A landscape with many valleys, sampled at points; each row gives a point and its height.
From any point a ball rolls to the lowest of the 2 points nearest to it. It stops when none of these is lower. Distance is the straight distance between rows; heights are no part of it.
j287: [ -8 -16 -46  89 -34   7  38   7  57  56 -24  16 -25 -62 -17   7 -10 -27
   5 -43  17  27  24 -18 -10 -21]  (h 400)
j745: [ -9 -56  -1 -47   7 -19 -39 -30 -55 -46   1  52  46  55   9  26  16  39
   0  41 -25   4 -37 -12  21  33]  (h 379)
j41: [ 10   8   7   8  32 -34  19  26 -53  50 -76  14 -36  33 -56 -77  22 -18
  21 -19  70  -5 -24  31  -6 -19]  (h 296)
j99: [ 13  87   9  -1  43 -39  11  54 -49 -54  23  -2  25  31  70 -13 -13  42
  18 -36  19 -11  47  51  40  13]  (h 122)
j672: [ 13  21  52 -29  17   7   5  21  45  -2  21 -45  43   4  32  46 -40 -22
 -51   5 -28  -6   9 -11   5   6]  (h 513)
j391: [  1   3  -6 -47 -25  21 -24 -62  11 -32  37 -18  12  -1 -50   7  22  14
  34  40 -49   4  -6 -57 -17  29]  (h 97)
j683: [ -8  16 -62  27  22  -8 -42 -28 -24   4 -41  15  14  85 -28   6  11  68
  38 -40 -14   9  -3  12  -3  12]  (h 176)
j888: [ 47   9  49   7  18  28 -15  -9 -42  50 -28 -60  49  38 -29 -56   7 -19
  16 -18  37  20 -50  17   4 -17]  (h 356)
j428: [ -3 -22  34   2   9  61  -3 -22  96  30  15  -8  -5 -42  -3  65   9  21
 -39 -21 -22  15  73 -10 -33 -13]  (h 470)
j309: [  2 -15 -30  22 -70  31  54 -58  40  32  10  41   2 -90 -24  -1  47  -9
  16  46 -64  -9  24 -89   7   2]  (h 316)
j104: [ -6  22 -24   0 -10 -52 -13  -6   0  -7 -26  23 -40 -88  -7  -5  29  17
  -7  13   4  19  76 -47   7   2]  (h 699)
j238: [ 47  65   1 -21  35  13 -33 -42  -4  -5  17 -70  -1  68 -39 -33  12  26
  55 -36   5 -25  47  16 -12  -3]  (h 244)
j312: [ 37  67 -34 -46 -13 -26 -33 -44   2   5 -28 -11 -41 -24 -46 -16  40  33
  58  22 -20 -32  60 -44   4  29]  (h 151)
j31: [ 24  74   8 -17   9  31 -12  17  12 -20  62 -64  32  70  55   7 -34  11
  -4 -45 -23 -29  30  61  13 -11]  (h 194)
j381: [ 15  30   6   5 -30  66  28  12  56  35  46 -48   7 -18 -25 -21  -8 -73
  29 -37  20 -15 -77  26 -34 -11]  (h 555)
j779: [ -33   14   -4   57  -29   14    7   48  -37  -15   43    3    1  -18
   45  -33  -55  -38   33  -24   23   10 -102   26   -7    0]  (h 292)
j612: [  6 -49  13  42   6 -24   4  43 -19 -12  -3  21  -4  -8  43   8 -40 -31
 -23 -16  48  12 -36  25  20  -9]  (h 471)
j17: [ 17 -17 -57  47 -34  35  25  -8  86  75 -60  24 -40 -42 -30  38  19 -11
 -16 -25 -20 -10  42  -9  -2 -14]  (h 420)
j361: [-40 -27  68   7 -13   1  29  -8 -43  25  35 -44  38 -52  -1 -49 -11 -50
 -26  33   9  57 -60 -42 -38 -48]  (h 467)
j546: [  3 -75 -17 -33  10 -24  12   8 -33  20 -73  53 -23  45 -30  -9  41 -21
 -34  26   7 -22 -30  17  16   6]  (h 264)
j574: [  26  102    1    8  -19  -28   -3    6   38   31   -7  -45   -3 -108
  -14    6    4   15   27    6  -14   -3   56  -63  -14   -8]  (h 438)
j43: [ 39  39  64   7  43 -77  16  44 -80 -23 -34  15  17  17   6 -26  -1  -3
  -1  17  44 -18  -1   0  52  22]  (h 200)
j494: [-28   6 -25 -24  12 -11 -29  17  11 -33  30  46 -54  31  13 -34   0  20
  37 -22  46 -27   6  50 -20  16]  (h 130)
j520: [ 86  84 -19 -14 -14 -35  -4  -3   9  -8 -24 -28 -16 -21 -15  22   4  11
  59  24 -18 -67  40 -31  27  30]  (h 101)
j881: [ 19  22  11 -17   0  -4  -3  -7 -38 -25  15   5  35  31 -40 -30   1 -17
  59  31  -3 -34 -78 -22  13  47]  (h 323)
j849: [-22 -88  10 -35 -16  31  10 -26  58  18  12  49 -38 -34 -14  28  57 -25
 -70  13 -21   7  25   3   6 -13]  (h 608)
j431: [-59 -64 -69  21 -51  -5  20   2 -17 -24  19  87 -77 -17  16  -7 -13 -19
  14  20  -1 -17 -43  15 -13   6]  (h 576)
j581: [ 46  30   5 -53 -17  17  19 -23  26   3   5 -30 -23 -12 -75 -10  30 -40
  58  25  -3 -59 -20 -30  -9  28]  (h 309)
j108: [ 57  59  32   5  -1  33  31  -6  46  -4 -17 -61  -1 -17 -23  68 -36 -30
  30  69 -68 -47   5 -48   1  10]  (h 110)
j967: [ -5  25 -29  56 -12   1 -10  17 -14  -4  11  19  11  12   8 -21 -29  -3
  52 -36  20   2 -63  23   4  21]  (h 318)
j606: [ 13  61  30  -7  26 -26  10  26 -70 -57  24  27  61  80  31   1  -1  38
  49   4  -6 -59 -36  37  50  26]  (h 72)
j763: [-59 -26  -2 -32  35 -40  -8  28 -46 -40 -16  67 -52  83  26 -16   1  70
  23  12  30 -19  11  63  -9  -5]  (h 69)
j740: [-53 -59 -41  -6 -19 -29  -3 -10 -12 -49  17  65 -60 -31  30  10   1   8
 -21  22  -4  14  21  -4   8   5]  (h 561)
j81: [ 13  23  10  50 -22  49  16 -16  33  30   3 -46  42 -13 -34  11 -31 -23
  23 -13 -32  12 -33 -37  -9   8]  (h 408)
j599: [-54 -84 -26  11  -1 -12   0  12 -38  14 -21  39 -54   7  -5 -28 -10 -14
  -8  -3  40   8 -40  34 -37 -35]  (h 66)
j325: [-14  33  33  10   3   9   2  -2  19  -6  11 -44  60 -32  24  32 -37  13
 -38  -4 -38  56  33 -43  -5   3]  (h 532)
j62: [-37 -26 -29 -39 -32  28 -13 -65  12   9  31  19 -17 -10 -66 -35  49  -7
  25   9 -15  20  -8 -35 -34  12]  (h 125)
j485: [ -2  76   2 -28  36 -46  14  50 -45 -64  32  -8  60  16  78  28 -38  10
  -7   4 -32  -1  13  11  48  15]  (h 76)
j297: [ 53  52  32 -47   7  12   2  -1  61 -25   2 -49  -1 -28  26  73 -13  21
 -10  47 -47 -44  79 -22   3   1]  (h 134)
j759: [-63 -63   8 -46   0  28 -36 -24  46 -26  71   2  -6 -22  14   4  22   9
 -37 -11  14  42  22   6 -48 -25]  (h 501)
j685: [ 79  15  17  42  13  68  24 -23  39  -1 -55 -54 -16   4 -31  70 -16  -3
  31  43 -44 -24  24 -31  -1   9]  (h 82)
j975: [ 23  40 -13 -33 -17  28 -13 -38  50 -26  -6 -32   6 -46  26  72  -2  57
  11  27 -68  -4  92 -48  -1  14]  (h 102)
j966: [ -6  38   8  42 -14 -16  26  79 -27 -30  32  42 -29  -3  47 -26 -47 -32
  47 -17  52 -50 -84  55  21  23]  (h 265)
j126: [-54 -29 -99  53 -29 -21   0  27  -6 -22  -9  89 -67  15  27  21 -31  16
  27 -17   3 -21 -27  41  -8  14]  (h 590)
j858: [ 68  33  -2 -59  19 -25 -24 -26 -17 -39   1   1 -15  54 -27  11  29  41
  32  25 -15 -64  67   4  30  32]  (h 426)
j862: [-23  52  42 -33  24   4 -36  16 -49 -23  40 -35  39  46  35 -64 -16  10
  21   4  12   5 -51  37 -13  -3]  (h 757)
j666: [ 38  71   5  -4  -8  18  14  16  20 -11  42 -48  30  42  13  27 -55 -30
  22   9 -46 -50 -48   5  22  12]  (h 266)
j213: [-15  21 -15  -8 -15  34 -36 -26  10 -30  60 -32  31  33  11  -3 -27  16
  27 -20 -29  10 -45   9 -21  16]  (h 784)
j190: [  9  37 -23 -24  28 -32 -25  -1  12  -8  -7  11 -30  23  -7 -23   8  29
  13 -30  31 -13  54  29   1  12]  (h 164)
j401: [ 68   4   0 -54   7 -10 -24 -26  -7 -46 -12   0   7  27   1  63  20  36
  -5  47 -42 -31  52 -30  43  41]  (h 410)
j139: [  17   41   59   17   35   87   -8  -17   28   23    0 -106   42   47
   22   35  -49   12  -31  -18  -43   23   15    8  -20  -27]  (h 589)
j215: [ 27 -50 -78  -4  13  -5  16  20  16  46 -80  25 -35  55 -30  26  44  16
 -77   1 -58 -47 -11  49  21  25]  (h 203)
j602: [-15   3   7 -52  14  -9 -34 -37 -40 -32  11  19   8  53 -44 -43  25  25
  49  22   6  -9 -27 -18 -18  33]  (h 345)
j600: [ 27 -12  56   5  14 -27  14  58   3 -20   9 -13  39 -10  55  19 -43 -47
 -61   6   9   4 -29  12  41   8]  (h 490)
j896: [-17 -34  12 -40  -6 -12  33   0   1  26 -25  28 -67 -48 -69 -49  59 -65
 -23  15  54   0   6 -16 -25 -21]  (h 358)
j478: [ -6 -81  38 -60   6  -9  25  18 -23   9 -29  29 -34 -13 -26 -34  34 -70
 -21  33  79  -8 -44  19 -20 -17]  (h 331)
j638: [-17 -17 -22  56 -25 -43  25  42 -28 -27  14  34 -49 -59  31  12 -51 -27
   2  -7  31   6  -9 -13   6   2]  (h 452)
j132: [   4   14  -18   27  -41  -46   23   43   30  -17   14   30  -25 -104
   38   26  -16  -25   -4   23    3  -17   27  -28   25   14]  (h 429)
j696: [ 50 -48  -8 -33   4  -6 -14 -28 -11 -32 -26  44  15  62  -7  69  20  20
 -19  36 -42 -30 -11 -15  57  41]  (h 392)
j359: [-26  49 -19  19  12  34 -18 -26   4 -20  16 -57  68   4  31  26 -43  54
  -2 -46 -44  81  32 -17  -7  -4]  (h 551)
j448: [-93 -36 -87  34 -11 -12   0  -7 -63  20 -31  34 -59  32 -29 -54  -2  52
  17   0 -11  29 -27   2 -70 -23]  (h 184)
j603: [-13 -48  46  36  11  46  24 -16  54  41 -11   4  34 -55  -2  41  -8   1
 -61 -15 -10  39  54 -46 -16 -16]  (h 455)
j867: [ 54  40  25  16  33 -49   0  44 -23 -25  -4   2  28  30  37  15 -14  14
 -14 -23  19 -24  28  26  58  23]  (h 162)
j608: [-42 -18  57  31  -8  32  48 -17  19  41  47 -28  44 -64 -28 -26   8 -20
 -22  16 -22  45  -6 -76 -45 -37]  (h 444)
j736: [-14  64   2 -51  39   6 -27   2  17 -40  63 -47  19  27  41 -23 -17  23
  -1 -40  12   7  50  41 -19   0]  (h 145)
j584: [ -9 -19 -45   1 -36   2  -7 -16  57 -26   7  37   0 -48  43  63  -4  36
 -26   3 -41  18  73 -16  22  16]  (h 387)
j326: [ 15  49  47 -57  13  21 -19   0 -31  -4  44 -48  29  58 -18 -65   5 -23
  39   9  12 -46 -60  31 -13   6]  (h 743)
j725: [ 44  12  85 -27  46  35   0  -7  37  31  -2 -75  14   4 -28  14   3 -10
 -42  -5   8  15  43 -13 -16 -11]  (h 620)
j450: [ 49  55  -6 -17   8  30 -14  -8  18 -48  60 -67  14  75  12  33 -36  10
  40  -3 -40 -47  14  34  -6  11]  (h 232)
j121: [-11 -51  14  16 -19 -43  28 -16 -58 -18 -15  37  -8 -48 -22 -23  12 -21
 -25  53  -2  33  -3 -73  17  11]  (h 253)
j470: [ -34  -33   36   36   -2  -23   -2    5 -114  -19   10   -6   22  -15
   26  -36  -40    3    5   21   24   39  -72  -18   -3  -19]  (h 505)
j57: [-51 -70   3  -1   7  13 -32 -34  -9   4  27 -13  11  -7  -3 -27   5   7
 -17 -14  29  70  -1  -2 -47 -39]  (h 517)
j47: [-37  29 -17  -3 -29  19   0 -20  56  20  76  -8 -16 -88 -42  -9  38  -2
  20  -5  -9  15  36 -47 -50 -21]  (h 491)
j425: [-25  -8 -36  37 -30 -24  19 -35   5  51 -39  22 -39 -72 -47 -20  52  10
 -10  10 -16  40  63 -71  -9 -19]  (h 713)
j174: [-13  -1 -94  36  -1 -45   3  48  13  -6 -33  83 -57  35  30  33  -5  31
   6 -21   8 -59   7  64  32  24]  (h 606)
j820: [ 30  30  24 -40  -1 -15  16  12  -3 -19  34 -19  31   8 -11   1 -14 -43
   8  37 -26 -43 -47 -30  16  34]  (h 299)
j456: [ 49 -13  -6  62 -20  52  32 -10  82  44 -67  14 -15 -61  -4  83 -22  -2
  -2  -9 -34 -32  48 -28  13  12]  (h 439)
j878: [-25  -2   6 -12 -32  39  27   5  64  12  75  -8   4 -59 -36   1  13 -50
  13   5  -6  -7 -22 -35 -36  -9]  (h 512)
j943: [ 14 -43  33  62   0  48  -7  12   2  55 -25 -36  55  13  26   1 -32 -32
 -23 -37  32  52 -49  32  16 -29]  (h 115)
j255: [ 39  20  -9 -15 -47   8   7 -40  32  31 -35   6 -30 -87 -46  22  46   1
  20  30 -48 -20  45 -70  12   8]  (h 337)
j144: [ -48 -109  -63   13  -43   13   57   -7  -28   31  -35   50  -41   11
  -33  -32   16  -51   -7   24   24   -4  -83   21  -32  -33]  (h 103)
j303: [ 27  40  69   5  26 -10   4  46 -60 -16  23  14  26  73  18 -60   5   8
  36 -24  43 -73  -5 102  26 -15]  (h 172)
j882: [-10  28  36  13  17  56 -31 -40   6  23  19 -87  61  21 -10  -8 -16  28
  -6 -32 -29  68   2 -23 -32 -26]  (h 571)
j932: [  3  19 -90 -33  -4 -36 -24 -14   8  -9 -51  60 -43  20  11  35  38  64
  -6  13 -59 -35  59  25  32  27]  (h 664)
j698: [ -4 -11 -12   4  56 -45 -25  10 -54 -19 -42  32  30  87  33  22   8  66
 -10 -24  24   4  21  51  27  -8]  (h 75)
j785: [ 11  52 -16 -49   2 -60  10  33 -12 -72  21  20  31 -27  62  45 -19  23
  -3  43 -34 -24  26 -21  40  43]  (h 120)
j36: [ -14  -23  -30   48  -54  -13   33   -7   39    6    3   45   -8 -111
   41   31    8   10  -21   28  -32   14   63  -57   16   -4]  (h 407)
j459: [-39  46   4  36  23 -33  15  46 -39  -3 -26  51 -57  56  -5 -60 -11  33
  80 -26  56 -34 -31  62  -2  -5]  (h 241)
j465: [ 43  26  11 -55 -34 -10  10 -14  40   1   2  -3 -22 -80 -36   9  41 -32
  17  57 -19 -56  20 -46   8  31]  (h 339)
j109: [ 12 -57  -2   8  42 -21 -27  11 -27  18 -36  31  21  87  19   8   8  19
 -10 -19  34 -16 -31  65  21 -14]  (h 106)
j686: [ 80  38 -15  27 -14  16  -5 -36  12  -1 -53 -29 -17  -1 -31  60   4  37
  41  33 -45 -24  40 -52  25  22]  (h 55)
j188: [ 37  -2 -20 -15   8   2 -22 -22  27  17 -29 -11 -19  42 -39  22  17  15
   0 -21  -5 -12  37  -9   9  19]  (h 199)
j85: [ 13  54  53  27  -4  49 -13  36 -27  45   3 -74  73  51  51 -18 -30 -18
 -37 -27 -17  21 -46  15  24 -21]  (h 121)
j378: [ 55  11 -19  23  31  24 -29 -42  -7   8 -32 -45  21  99 -38  33   0  44
  22 -27 -22   8   9  -2   8  -7]  (h 210)
j852: [-32 -55  30 -25  14 -38 -10  16 -22 -29  16  23 -57 -41  30   1  -2  -4
 -48  12  42  16  33   4  -5 -11]  (h 577)
j290: [-23 102  42  -9  11  -4   3  43  -1  19  44 -62 -24 -35   9 -81  -6 -47
  -4 -25  38   5  -9  20 -18 -18]  (h 700)
j880: [ -4 -27  -8   7   6  -7  -3  21  41  24  -7   9 -50 -21  -9  -9  13 -45
 -16 -40  58   8  13  31 -19 -12]  (h 64)
j130: [  4  34  18  40  39 -46  -3  41 -52  10 -41  17 -31  36   1 -51  -5  13
  21 -42  69 -11  -4  43   9 -10]  (h 267)
j138: [ 14  42 -77   7 -65 -25 -18 -31   3 -22 -25  41  -2 -57   5  21  15  43
  55  27 -61 -13  40 -61  27  32]  (h 748)
j509: [ 24 -60  36 -75   1  20  10 -10   9   7   5  -8  18  23 -30 -15  28 -68
   5  25  54 -21 -62  29 -11  -6]  (h 307)
j861: [  8  28 -28 -51 -11  32 -24 -53  27 -59  36 -44  15   6   0  59  -7  44
  22  44 -73  -4  38 -45 -15  34]  (h 71)
j700: [ 27  20   5 -23 -32  48  39   7  83  32  30 -18 -19 -58 -57  -2  16 -65
  34 -18  29 -37 -21   6 -31  -4]  (h 534)
j747: [-28  50  36 -15   4 -30   3  14 -36 -21  24 -34  62  -4  23  -5 -38  -7
 -26  28 -44  43 -32 -39  11   4]  (h 539)
j343: [ -3 -31 -29 -33   2  -5  -4  21  41   3   1  47 -62  24 -11 -15  17 -34
   8 -15  51 -45  -7  56  -6   5]  (h 99)
j907: [ -17 -106  -11   38  -28   25    5  -20   -3   19    4   17   51    9
   14   10  -11  -26   -8    6    3   38  -72   -3   -6  -17]  (h 338)
j800: [-52  24  -5  -8   4  20 -38   8 -18 -40  60  -6  13  30  39 -45 -29  26
  38 -30  27  19 -40  49 -29   6]  (h 771)
j248: [ 12  -3  63 -60  20   0   1  -3  55   7  38 -33   2 -44 -22  15  30  -9
 -40  18   5   8  48 -31 -10  -6]  (h 635)
j408: [-22 -44 -10  -8 -10  48 -30 -31  82  -4  33  -3   2   1  10  41  -1  16
 -22 -28 -15  22  32  15 -25  -3]  (h 485)
j289: [ -45 -104  -64   55  -15   -7    5   15  -14   39  -40   37  -23   21
   13   15  -19  -10  -41  -19   14   33  -40   31  -18  -33]  (h 96)
j815: [-49 -40 -34 -28 -10 -15 -26 -42  -4 -28  16  31 -23 -19  -1  -4  33  31
 -38  22 -29  55  49 -27 -13   2]  (h 547)
j665: [ -31 -105  -20   31  -52   42   60  -41   10   35    4   36   13  -18
  -14  -14   25  -50  -20    9    0   32  -35  -38  -23  -39]  (h 317)
j971: [ 40  29  41 -47  28 -35  -7  14  16  -3   2 -27  -7 -33 -16 -18  22 -15
 -20  13  25 -23  54 -23  13  20]  (h 652)
j721: [ 54  53  93  20  51  61  20 -10  27  30 -40 -96  28  15  -9  40 -41  -2
 -36   5 -40   2  46 -24  -2 -17]  (h 604)
j756: [  8 -64   4 -27 -16  50  22 -37  27  47 -45  -3   8   7 -68   2  46 -44
 -11  -5  15  23 -21 -21 -16 -18]  (h 409)
j548: [-29 -24  -1 -25  34 -12 -42 -40 -22  -9 -20 -10  18  16 -22 -18  27  40
 -29  -5   7  67  43 -20 -16  -7]  (h 533)
j65: [-10 -17  21  37 -41  50  59 -43  22  27  25 -27  59 -41 -50  -4  -1 -30
  20  17 -37  23 -36 -76 -30   1]  (h 427)
j856: [ 24  73 -29  70 -28  12   4  26   4   4  14 -16  36  -7  19  12 -47  -5
  29 -36 -20   0 -43   1  33  28]  (h 348)
j784: [-24   7 -96  27   5 -26  -8   6 -24  19 -62  49 -26  52 -32  -1  25  52
  -3  -1 -37 -17 -18  19   6  23]  (h 137)
j261: [ 38  40  54  14   8  15  13  -9  -9  39 -19 -66  41  -4 -48 -24  -5 -35
   4 -10  -3  27 -27 -45   2  -2]  (h 382)
j950: [ 16  -2  51   1  15 -57  13  19 -79 -27 -15   4  25 -23  -9 -27  -9 -26
 -15  45  13  17 -32 -52  23  21]  (h 229)
j89: [ 32  61  31 -32  36  -8 -16  -2 -42 -19  32 -18  17  73 -15 -63  14  27
  48 -25  21 -48  36  60  -3   4]  (h 208)
j7: [-26 -76   9 -19   3 -16   5   4  28   8   5  39 -85 -73  10  19  42 -16
 -86   7  21  23  63  -1   5 -36]  (h 592)
j526: [ 39  29 -52  30   8 -51   3  27   9 -10 -33  60 -21  48   0  36   3  24
  43 -23   8 -88  10  43  52  29]  (h 625)
j123: [-33  13  33  -1  34 -37  -3  22 -60 -68   4  61  12  77  36  -6  -1  58
  56   7  31 -27 -31  54  22  10]  (h 43)
j563: [ -8 -48 -66 -11 -15   6  -1  -8  40  40 -48  40 -44  12 -30  19  33  -1
 -57   2 -49  -2  12  19  14   7]  (h 168)
j435: [ 19 -76  70 -17   6  85  31 -43  37  46 -24 -29  47  -9 -60  39  16 -34
 -27  19  -4  22 -12 -29 -29 -22]  (h 424)
j384: [-10 -25  29 -30  57 -23 -25  29 -19 -42  21  -3  -1  31  78  -3 -15  30
 -46 -34  68  24  51  75   2 -34]  (h 70)
j588: [ 55  42  -5 -25   7  25  -7 -34  21  12   1 -52 -31  40 -72 -25  29 -24
  58 -22  16 -40  -1   1 -21   3]  (h 280)
j291: [-29 -67 -15  39 -54  12  60 -50   8   3  24  37  10 -55 -12 -24  39 -26
   1  41 -30  23 -19 -84  -5  -5]  (h 297)
j957: [ 25  89 -37  53 -29 -45  -5  24  24  16 -27 -11 -16 -86  14 -10 -13   8
  38 -23  15  -4  35 -27  10   9]  (h 406)
j733: [-43 -84 -77  -7 -43  19  26 -19  14  28 -24  66 -56  -7 -33 -15  41 -36
 -38  16 -38  -7 -35  23 -16  -7]  (h 136)
j804: [ 17  37 -47  92 -34 -16  18  21  26  24 -22   7   0 -51  -3  10 -30 -20
  32 -37   5  18  -7 -17  18  20]  (h 378)
j399: [ 57  28 -63   2 -12 -32 -16  -5  10 -23 -36  48 -14  21  22  69  15  46
  30   6 -36 -64  34   2  51  37]  (h 644)
j949: [ -9  21 -42 -46  -1 -57 -32  -7 -13 -31 -36  60 -57 -34  20  -2  33  42
  -8  31 -11  -1  70  -9  28  20]  (h 684)
j157: [-28 -54  43  16   9   6   5  12  -2  34   3 -21 -30 -48  -2 -35  -4 -40
 -26 -37  83  50  -7  16 -39 -57]  (h 23)
j769: [ -46 -103   20  -13   13    5  -26   13  -28    5   21    7  -38   -3
   47   -7  -39  -25  -11    1   82   10  -52   64  -29  -49]  (h 32)
j887: [  4  22  -7 -43  -6 -30   2  39  50 -50  51   4  10 -29  68  54 -31  -2
 -21  13 -14 -25  35  21  19  24]  (h 160)
j195: [ -2   8  61  33  26  11  -7  28   0  32  -1 -60  11 -33  30 -29 -23 -22
 -56 -43  51  60   4  21  -4 -41]  (h 67)
j645: [ -4 -75   9  49 -25  56   3 -21  47   3  15   3  66  13  27  62 -50   0
 -21 -15 -30  32 -29  -3  -7   3]  (h 355)
j259: [ 78  31  38  -5  16 -23  19  28 -34 -40  11   5  42  70  -1  27  -2 -11
  30   8  -6 -97 -33  29  57  29]  (h 104)
j687: [-10  -9  26 -90  20  -9 -43 -34 -24 -64  38   0  32  39  -6  -6  15  27
   0  35 -13   0   5 -24  -5  32]  (h 363)
j872: [ 14  69  27  -7  13 -32  -6  13   7  18   4 -39 -22 -57 -40 -59  15 -21
  19 -15  44  -3  27 -23 -12   0]  (h 673)
j578: [ 27   3  12  24  23   5 -16  37 -20   2  13   6  21  72  32 -26 -15  -7
  17 -45  55 -36 -21  92  20  -8]  (h 140)
j19: [ 19  -7  31  -6  37   4 -28  -2 -39  59 -36 -25   5  54 -18 -79  15 -14
  22 -34  79   2 -35  71  -9 -38]  (h 327)
j460: [ 38 -68   1 -37  -7   8   9  -1   7  -4 -14  33   5  30 -25  23  19 -46
  -6  18  16 -30 -53   5  23  29]  (h 287)
j116: [ -7 -76  85  25  24  67  14  -9  43  52  -8 -28  60 -27  -1  23 -14 -20
 -63  -8   3  48   0 -13 -29 -35]  (h 440)
j475: [ 17  37  66  35  30   8 -15  50 -49  18 -10 -62  57  15  65 -30 -19   9
 -58 -30  20  53   2  23  30 -25]  (h 112)
j92: [-64 -13  63 -13  -2 -10  -2   1 -99 -17  40 -32 -14 -40   5 -70 -30 -19
   6  30  37  41 -57 -21 -39 -32]  (h 488)
j410: [ -9 -60 -55  27 -19  10 -20 -21  13 -19 -28  45  35  44  32  79 -18  40
 -23 -14 -39  30   8   5  31  26]  (h 385)
j281: [-73  13 -53  32  11 -18  -6  20 -30  25 -31  34 -75  39 -13 -54 -20  39
  44 -28  42   8 -19  44 -50 -15]  (h 213)
j98: [ 22  -1  29  50   8  34 -32   4 -47  32 -13 -42  90  54  47   8 -19  18
  -9 -22   1  43 -63  28  33 -13]  (h 80)
j94: [-23 -63 -43  25 -50 -24  60 -34 -44   3 -27  73 -38 -42 -30 -33  40 -35
  -8  58 -37   3 -32 -56  23   5]  (h 274)
j405: [-12   4  33 -58  57 -11 -25  11  25 -32  36 -32   1   1  40 -10   2  21
 -43 -42  38  38  86  33 -14 -18]  (h 105)
j77: [-62 -15 -55 -19  25 -42  -6  19 -37 -14 -42  68 -73  40  -5 -20  21  58
  -4  19 -13 -14   5  29 -10   9]  (h 98)
j898: [-40  78   9  13 -10 -11  13  15  35  28  52 -38   2 -97  -7  -7   1  -3
   3  -4 -16  27  42 -51 -36 -26]  (h 468)
j559: [-30 -63 -31  40 -38  12   4 -25  29 -31  19  35  36 -16  46  60 -20  16
 -22   3 -47  44  18 -26  14  18]  (h 370)
j768: [-17  -6 -11  37 -19  -5  -3 -47   3  17 -12  -7  16 -32 -47 -20  15  13
   2  -1 -14  56  29 -76 -18  -1]  (h 724)
j495: [-43  50 -19 -35  -1 -29  -4  55  28 -67  74   9 -25 -45  78   9 -43  -9
   4 -10  20 -19  12  39 -12   7]  (h 201)
j936: [-23  67 -10  17  -7 -16   3  70   8 -48  63   7 -17  -4  70  -9 -55 -20
  23 -29  22 -37 -37  56  13  17]  (h 236)
j734: [ -2 -84  -4  50   1  20  -5  19  44  45 -38   8   9   6  16  29 -18 -27
 -45 -43  33  36 -12  26   4 -31]  (h 128)
j593: [ -7  59  45 -34  10  32  -8  25  -3  29  51 -60   2  13  -3 -83   6 -54
  14 -29  39 -23 -58  51 -29 -22]  (h 725)
j706: [ 10  13   8  17  45  -3 -38   4 -59 -18 -10 -20  74  77  54  14  -3  63
  -4 -41  11  34  -7  50  30 -13]  (h 40)
j363: [ 41  94  48 -24   2 -12  28  17  51  23 -10 -57   6 -53   8  51 -26 -20
  -1  45 -57 -45  41 -52   9  -9]  (h 149)
j140: [-77 -23 -55   8 -11  -3 -25 -48 -27   7  -3  28 -45   8 -55 -61  30  22
  12  -1   1  45  -4 -22 -57 -19]  (h 155)
j165: [-26  24  48  10   4 -20  -2  29 -94 -14  14 -29  69   5  50 -23 -34 -24
 -24  42 -24  36 -88 -18  25 -11]  (h 522)
j298: [-23 -53 -13 -19  -4  14  30 -19  18  72 -48   2 -38 -23 -86 -36  76 -35
 -41  -9  30  40   1  -9 -52 -48]  (h 384)
j621: [ -4 -71 -60 -12   8 -19  24  17 -41  26 -78  54 -25  31 -33   0  53   9
 -81  42 -71 -24 -45  29  19  26]  (h 237)
j857: [  1  12 -61  31 -41  -1  -8 -42   9  14 -20  20  -9 -25 -34   4   5  16
  41   0 -36  10  16 -53   4  25]  (h 735)
j743: [-40 -62  30 -13  41 -17 -31  24 -65 -30   1  14 -21  38  73   0 -35  28
 -17  -5  70   7 -17  69  -9 -35]  (h 41)

For each start below, name the point where the ball stops.
j721 => j559
j470 => j861
j41 => j861

Call two points neighbours if one is among the 2 nearest of the other. Go from one point of each pair to the other, from neighbour to neighbour, staying as low as possible. Name the highest point that can't be avoided.
j706, j157 => j85
j485, j706 => j378
j769, j706 => j734
j485, j123 => j867
j861, j686 => j363
